Each row is a point on a tangle of strands that fork and nearly touch. The rows are in no order.
In the rows, 128 means zero.
Two points are linked if the straight distance between their rows is under 80.8. Some points are linked to none.
k_841: [ 95 108  86 112 155 102 122 125 127 110 141 120 161 114 127 147 117 106
  73 127]
k_594: [142 117 160 184 144 118 171 164 124 150 122  94 140 149 128 123 113 151
 177 107]
k_430: [ 91 176 148 125  92 197  85 110 133 142 104 150  76  95 101 101 178 126
 120 147]
k_253: [155 141 197 147 134 132 176 126 154  87 136 140 134 180 152 144 158 187
 149 117]
k_57: [100 189 140 103 117 123 119 138 178 124 151 159 147  86 150 165 198 161
 124  77]
k_876: [138 141 226  97 126 170 161 126 166 178 146 148 109 110 145 133 126 167
 147  99]
k_749: [113 133 211 106 126 189 138 134 147 170 125 135  95 115 130 126 147 138
 135 102]
k_362: [160 153 193 124 157 100 191 162 191 180 173 115 145  94 155 109 107 183
 138 127]
k_490: [156 142 187 165 130 147 142 113 123 117 116 141 109 181 137 115 145 156
 191  95]
k_552: [125 134 172 106 123 181 112 136 132 152 117 141  93 115 124 112 150 121
 129 115]
k_97: [ 97  98  74 155 140  96 146 111 110 110 144 100 143  99 116 126  63  83
 103 154]
k_62: [142  88 165  91 159 174 118 127 117 127  92 106 108 152 129 118 111 108
 125 147]
k_825: [145 145 171 140 133 133 104 129 125 153 149 173 120  94 107 102 161 104
  99 122]
k_48: [142 176 193 178 130 133 126 132 162 182 145 174 126 101 119 102 141 159
 143 111]
k_865: [145  72 113 114 137 135 111 122 105 127  99 106 138 151 117 114  80 109
 105 167]
k_599: [197 101  93  96 121 124 112  88  87  93  91 104  91 188 128 110  85 112
 188 145]
k_843: [122 100  74 110 131  96 101  79 108 138 153 129 111 129 114 111  90  72
  95 160]
k_685: [164 145 151 140 108 159 126  99 101  99 108 144  77 194 143 113 156 145
 197 106]
k_397: [112 133  85 143  90 143  90 127 103 174 118 149  96 136 100 113 148 107
 167 119]
k_617: [154  82 138 150 133 109 164 112 108  63  73 102 120 163 126 133 100 147
 152 107]
k_761: [ 78 208 159 103  55 179  99 125 174 105 126 168 122  66 114 149 181 156
 124 119]
k_9: [134  84 136 172 137 105 162 154 117 119  90  87 159 122 123 116  92 130
 124 149]
k_431: [105 148  88  69  97 181  58 104 135 143 108 165  99 125 141 115 170 108
  89 183]
k_935: [ 86 163 118  93 120 148  74 110 147 109 118 160 124 108 133 152 192 131
 109 101]
k_965: [106 153 145 136 163  71 194 175 155 130 173  82 138  52 144 121 111 157
  98 130]
k_880: [170 101  94 182 108  64 138 110  87  97  94  98 154 108 123 122  49 104
 163 183]
k_663: [156 105 139 190 139  76 171 107  92  65  83  90 130 116 133 130  57 131
 167 125]
k_661: [150 107 147 161 135 131 155 146 111 133 107  95 121 155 114 123  97 135
 197  94]
k_479: [161 131 113 115 109 146 136 104 101  65 120 124  74 213 147 120 164 136
 172 120]
k_417: [120 162 144 115 157  85 175 177 171 127 180 102 159  56 147 140 120 139
  78 106]
k_818: [ 98 111 132  95 138 145 140 178 150 145 134 122 161 113 137 164 151 135
  91 123]
k_509: [ 98 104  90 169 131 121 164 174 128 152  95  76 150 124 108 138  86 142
 141 131]
k_493: [146 159 214 114  98 179 145 106 124  85 128 159  99 180 164 141 175 163
 149 124]
k_361: [ 85 204 148 103  84 159  97 134 174 108 125 167 144  77 133 169 196 153
 129  91]
k_140: [164 118 196 157 156 104 166 152 135 127 142 122 150 128 138 108 126 147
 121 117]
k_401: [101 130 104 104 122 152  79 120 124 141 121 164  99 117 115 119 172 106
 101 131]
k_506: [148 113 115 183 139  87 168 132  85 114 130  89 136 106 106 113  62 103
 165 125]
k_502: [100 179 171 119  94 172 106 148 153 156 137 171 122  85 117 129 175 148
 114 114]
k_444: [102 139  89 162 105 134 102 133 120 170 130 151 122 137 109 119 163 118
 133 116]
k_296: [107 119 150  72 122 216 101 139 112 156 102 139 116 145 140 137 137 104
 115 160]
k_27: [163 131 138 164 118 108 174 119 130  62 131 125 123 192 133 128 134 180
 163  90]
k_237: [163 103 180 148 139 132 135 125 107 107 119 123 124 159 128 115 136 135
 140 127]
k_284: [113 129 107  55 126 137 106 162 149 114 137 154 164 117 136 161 145 105
  70 121]
k_86: [115 115 138 180 157 104 178 131 115 136 143  90 129 103 112 125  77 114
 141 106]
k_137: [170  94 113 104 127 137 127  99 101  65  84 101 100 200 133 126  98 127
 168 140]
k_823: [104 153 134 148 135 129 151 181 156 171 151 128 144 113 142 132 173 155
 114 117]
k_903: [159  91 129  87 160 164 114 109  97 116  87  99  87 157 134 101  91 104
 130 146]
k_764: [166 109 126 128 126 131 100 103  86 140 120 134  96 157 106  88 118  89
 161 128]
k_805: [152 107  61 120 104  94 116  91  89 129 132 108 123 113 101 134  16  71
 162 163]
k_288: [150 155 231 105 102 192 120 132 126 105 111 164 114 136 164 130 172 149
 155 134]
k_424: [ 98  93  55 147 118 118 116 124 120 123  92  92 150 125 107 138  38 129
 106 147]
k_451: [107 141 157 132 109 154 130 165 141 168 143 158 139 108 129 143 181 137
 111 127]
k_973: [ 82 147  68  91 127 149  56  64 134 115 103 144 113 150 144 142 176 131
 127 128]
k_339: [155  95 155  76 146 152 108 147 124 120 116 145 130 121 130 119 131  90
  84 143]
k_327: [110  98  85 177 138  92 157 121  91 116 135  91 147 100 106 126  49  85
 149 154]
k_169: [154 130 201 171 146 137 164 122 147 148 147 134 122 153 136 120 121 163
 171  93]
k_653: [172  97  86 103 117 132 113 111  86 125  98  99 118 170 111 112  71 106
 182 135]
k_290: [177  91 143 152 134  83 122 104  97 118 135 137 137 139 114 103 128  94
 129 162]
k_146: [ 85 148 162  83 102 211 108 144 113 158 117 150 111 118 133 161 168 117
 117 147]
k_975: [123 180 179 130 123 137 159 170 192 202 165 158 139  84 146 126 149 178
 128 119]
k_630: [111  95 114 153 130 143 145 169 119 166 102  96 147 145 112 136 108 129
 149 123]
k_35: [144 154 203 142 117 165 166 110 142  89 135 159 110 195 164 143 166 189
 158 107]
k_131: [113  90 129  86 125 189 110 140 109 144  89 111 123 171 126 122 108 112
 118 156]
k_896: [ 84 126  72  98 130 144  77  94 138 130 125 143 114 140 126 144 161 113
 102 123]
k_314: [122 155 106 104 120 110  96 148 142 120 148 171 162  98 131 135 184 110
  76 121]
k_31: [138  94 127 146 124 156 132 156 105 144 103 109 128 168 116 121 115 118
 167 118]
k_578: [159  97  51  88  87 141  81 119 110 167 117 113 113 172 112 121  61 116
 160 171]
k_163: [185  96 154 149 141  87 136  99  95  90 128 126 127 156 132 105 119 120
 138 134]
k_227: [134 124 139  95 131 173  92 119 114 151 109 147  78 125 121  98 159  95
 113 148]
k_602: [111 136  65 126 145  86  95 123 135 109 148 142 178 130 152 151 177 134
  95 132]
k_657: [108 119 110 160 160  97 141 122 109 139 165 122 129 102 109 123 116  84
 108 118]
k_448: [148 152 199 137 151 123 173 164 174 181 167 145 151 105 144 115 138 176
 131 113]
k_446: [ 90 153  81 158 186  76 135 122 143 113 154  97 153 115 156 151 160 139
 121 114]
k_205: [172  80  92 163 118  74 131 113  90 126 118 114 151 131 115 112  72  95
 141 178]
k_759: [ 85 129 111 166 165  93 181 133 141 137 166  85 125  83 127 137 101 123
 119 104]
k_689: [105  96 143 136 159 114 176 142 142 118 117  83 143  76 113 143  78 115
  92 124]
k_817: [162 136 196 164 168  93 187 159 160 142 155 105 147 104 145 113 103 164
 123 128]
k_954: [119 152 171  95 126 141 149 168 167 155 163 150 133  78 131 148 153 136
 106  81]
k_821: [115 129  38 123 101 123  77 106 109 169 128 142 107 153 101 123 117  99
 152 121]
k_537: [133 107 103 122 131 103  95  88 103 149 145 147  97 122 106  97 120  66
 115 144]
k_45: [ 85 138  96  62  93 181  62 123 136 121 119 165 125 131 148 149 176 112
  89 163]
k_11: [167 123 205 104 127 176 120 125 116 108 107 148 122 165 157 123 170 132
 141 150]
k_985: [185 140 210  87 131 154 114 132 116  91 115 168 122 135 143 111 161 130
 120 127]
k_437: [141 131 104 163 100 110 184 127 117  44 112 123 114 183 116 145 114 182
 161  84]
k_901: [103 129  69  69 104 176  66  98 134 163 119 140  97 166 143 119 144 107
  98 183]
k_853: [174 122 195  74 132 155 118 162 123 119 120 151 139 122 128 127 141 109
 105 137]
k_124: [ 92  99  24 134 131 108 110  96 126 112 120  99 151 141 122 147  65 118
 105 142]
k_910: [102  99  67 167 131 109 144 151 120 132  94  84 156 111 113 141  69 123
 114 142]
k_442: [106 131 102 178 151  94 155 170 118 161 161 109 143 114 123 116 146 134
 120 120]
k_893: [169 134 160 190 142  97 192 145 149 123 118  83 137 154 138 119 101 189
 180 100]
k_838: [ 89 174 101 148 164  92 129 137 162 126 158 114 157 109 162 152 194 170
 128 100]
k_906: [137 122 185 152 141 150 153 135 137 169 139 134 108 132 115 117 124 141
 150  90]
k_720: [123 138 167 152 167  85 199 152 151 155 169  93 130  71 137 108  96 158
 112 129]
k_928: [ 94 115  51  74 116 155  68  90 134 136 134 139 133 174 142 140 119 129
  88 162]
k_828: [124 109 134  65 135 139 118 155 128 117 133 137 151 104 122 147 119  95
  74 130]
k_352: [102 160 127 101 136 122 128 152 164 129 154 140 146  92 140 167 176 139
  98  84]
k_398: [164  90  61 103  97 127  92 116  95 141  99 106 131 157  97 129  38 118
 169 156]
k_166: [162 115  99 112 126 116  93  80  86 152 124 133  72 138 109  88 100  70
 157 146]
k_563: [ 89 137  50 164 161  61 138 133 117 102 149  90 162 115 148 136 137 128
 102 136]
k_994: [ 84 110  41 148 146  84 131  98 122  92 137  96 171 112 128 148  79 111
 108 143]
k_155: [109 163 167 161 139 126 129 139 156 175 158 159 116  85 110 110 147 144
 113  92]
k_367: [138 147 212  68 118 170 150 151 176 169 155 154 114  84 138 143 130 146
 123  81]
k_434: [176  82 112 134 115  80 114 105 108 138 126 124 151 145 112 107 100  95
 115 183]
k_162: [162  94 113 134 121 121 145 120  98  53  68  89 114 188 127 142  91 150
 179 118]
k_343: [124 144  98 126 138  79 117 153 128 121 168 156 161  94 129 132 159 109
  74 129]
k_321: [ 88 156  92 155 101 131  86 131 140 150 131 161 141 125 118 136 199 135
 121 121]
k_170: [138  92  79 121 126  94 122  86  86 132 143 110 113 125 106 109  56  64
 139 156]
k_951: [109 160 118  94  86 192  66 109 124 136 100 157  82  98 116 106 178 106
 111 178]
k_210: [123 154 138 116 110 122  91 139 137 135 144 181 130  82 111 123 175 109
  88 121]
k_32: [ 90 143 130 147 163  94 176 148 160 162 179 101 122  88 130 133 133 147
 115  89]
k_827: [174 128 190 168 154  99 179 135 146  96 134 124 147 155 149 117 135 184
 136 117]
k_380: [ 91 100  44 105 125 124  87  94 128 124 132 114 129 165 119 139  89 113
 102 142]
k_136: [ 99 130 101  80 157 110 118 145 150 102 135 130 174 114 146 174 143 125
  74 105]
k_953: [ 90 196 156 113  70 191  84 123 158 110 110 160  99  66  97 119 190 134
 116 149]
k_340: [146 153 181 163 128 137 110 114 128 158 137 174 109 105  99  85 153 127
 135 119]
k_888: [113 123  59 103 130  89  72  84 142 122 143 155 159 144 142 157 173 122
  90 153]
k_869: [148 102 167 145 146 119 136 141 118 139 128 121 144 132 113 117 128 120
 112 124]
k_270: [102 126  43 149 140  66 112 112 124 120 160 123 170 128 133 137 148 116
  91 153]
k_834: [154 136 166 192 120 142 163 161 125 155 122 121 140 174 136 118 137 168
 200 112]
k_659: [ 80 160 128  69  90 195  91 138 129 128 112 157 130 118 146 161 180 116
 101 143]
k_243: [174 111  83 104 111 128 124 104  99  47  99 111  84 215 141 127 135 134
 157 145]
k_42: [129 118  51  92 106 142  82  95 111 176 119 130  91 166 114 108  92  87
 151 158]
k_415: [ 71 156 109 136 142 123 148 162 166 159 154 107 146 134 155 157 194 173
 127  93]
k_600: [172 134 148 184 132  97 188 122 128  77 122 105 134 163 132 129 113 185
 187  83]
k_221: [171 105 101 175 117  71 152  91  85  63  77 113 139 119 130 139  37 115
 171 158]
k_882: [153 103 158 172 147  92 186 107 121  57  90  89 125 139 131 133  84 152
 144 103]
k_449: [107 194 191 112  87 162 139 158 183 184 155 172 135  83 139 142 163 165
 129 113]
k_286: [125 145 133 126 158  96 153 172 145 125 171 132 156  80 121 130 143 115
  79 120]
k_249: [105 102  72 110 146  86 104  94 121 107 163 126 147 111 124 143 103  84
  84 150]

A fork is a point with three links. Follow the links from the first point to the second and name the forks in between, in order.
k_162, k_446: k_140 k_817
k_599, k_985: k_137 k_140
k_509, k_896: k_124 k_431
k_415, k_869: k_817 k_140
k_62, k_57: k_431

Follow the links from the first point to the second, and from the first to the third. Name the last point that the two ways share.
k_838, k_493, k_290: k_140
k_343, k_827, k_602: k_817
k_906, k_617, k_42: k_137
k_270, k_286, k_163: k_817
k_237, k_270, k_805: k_140
k_834, k_146, k_430: k_431
k_659, k_509, k_367: k_431
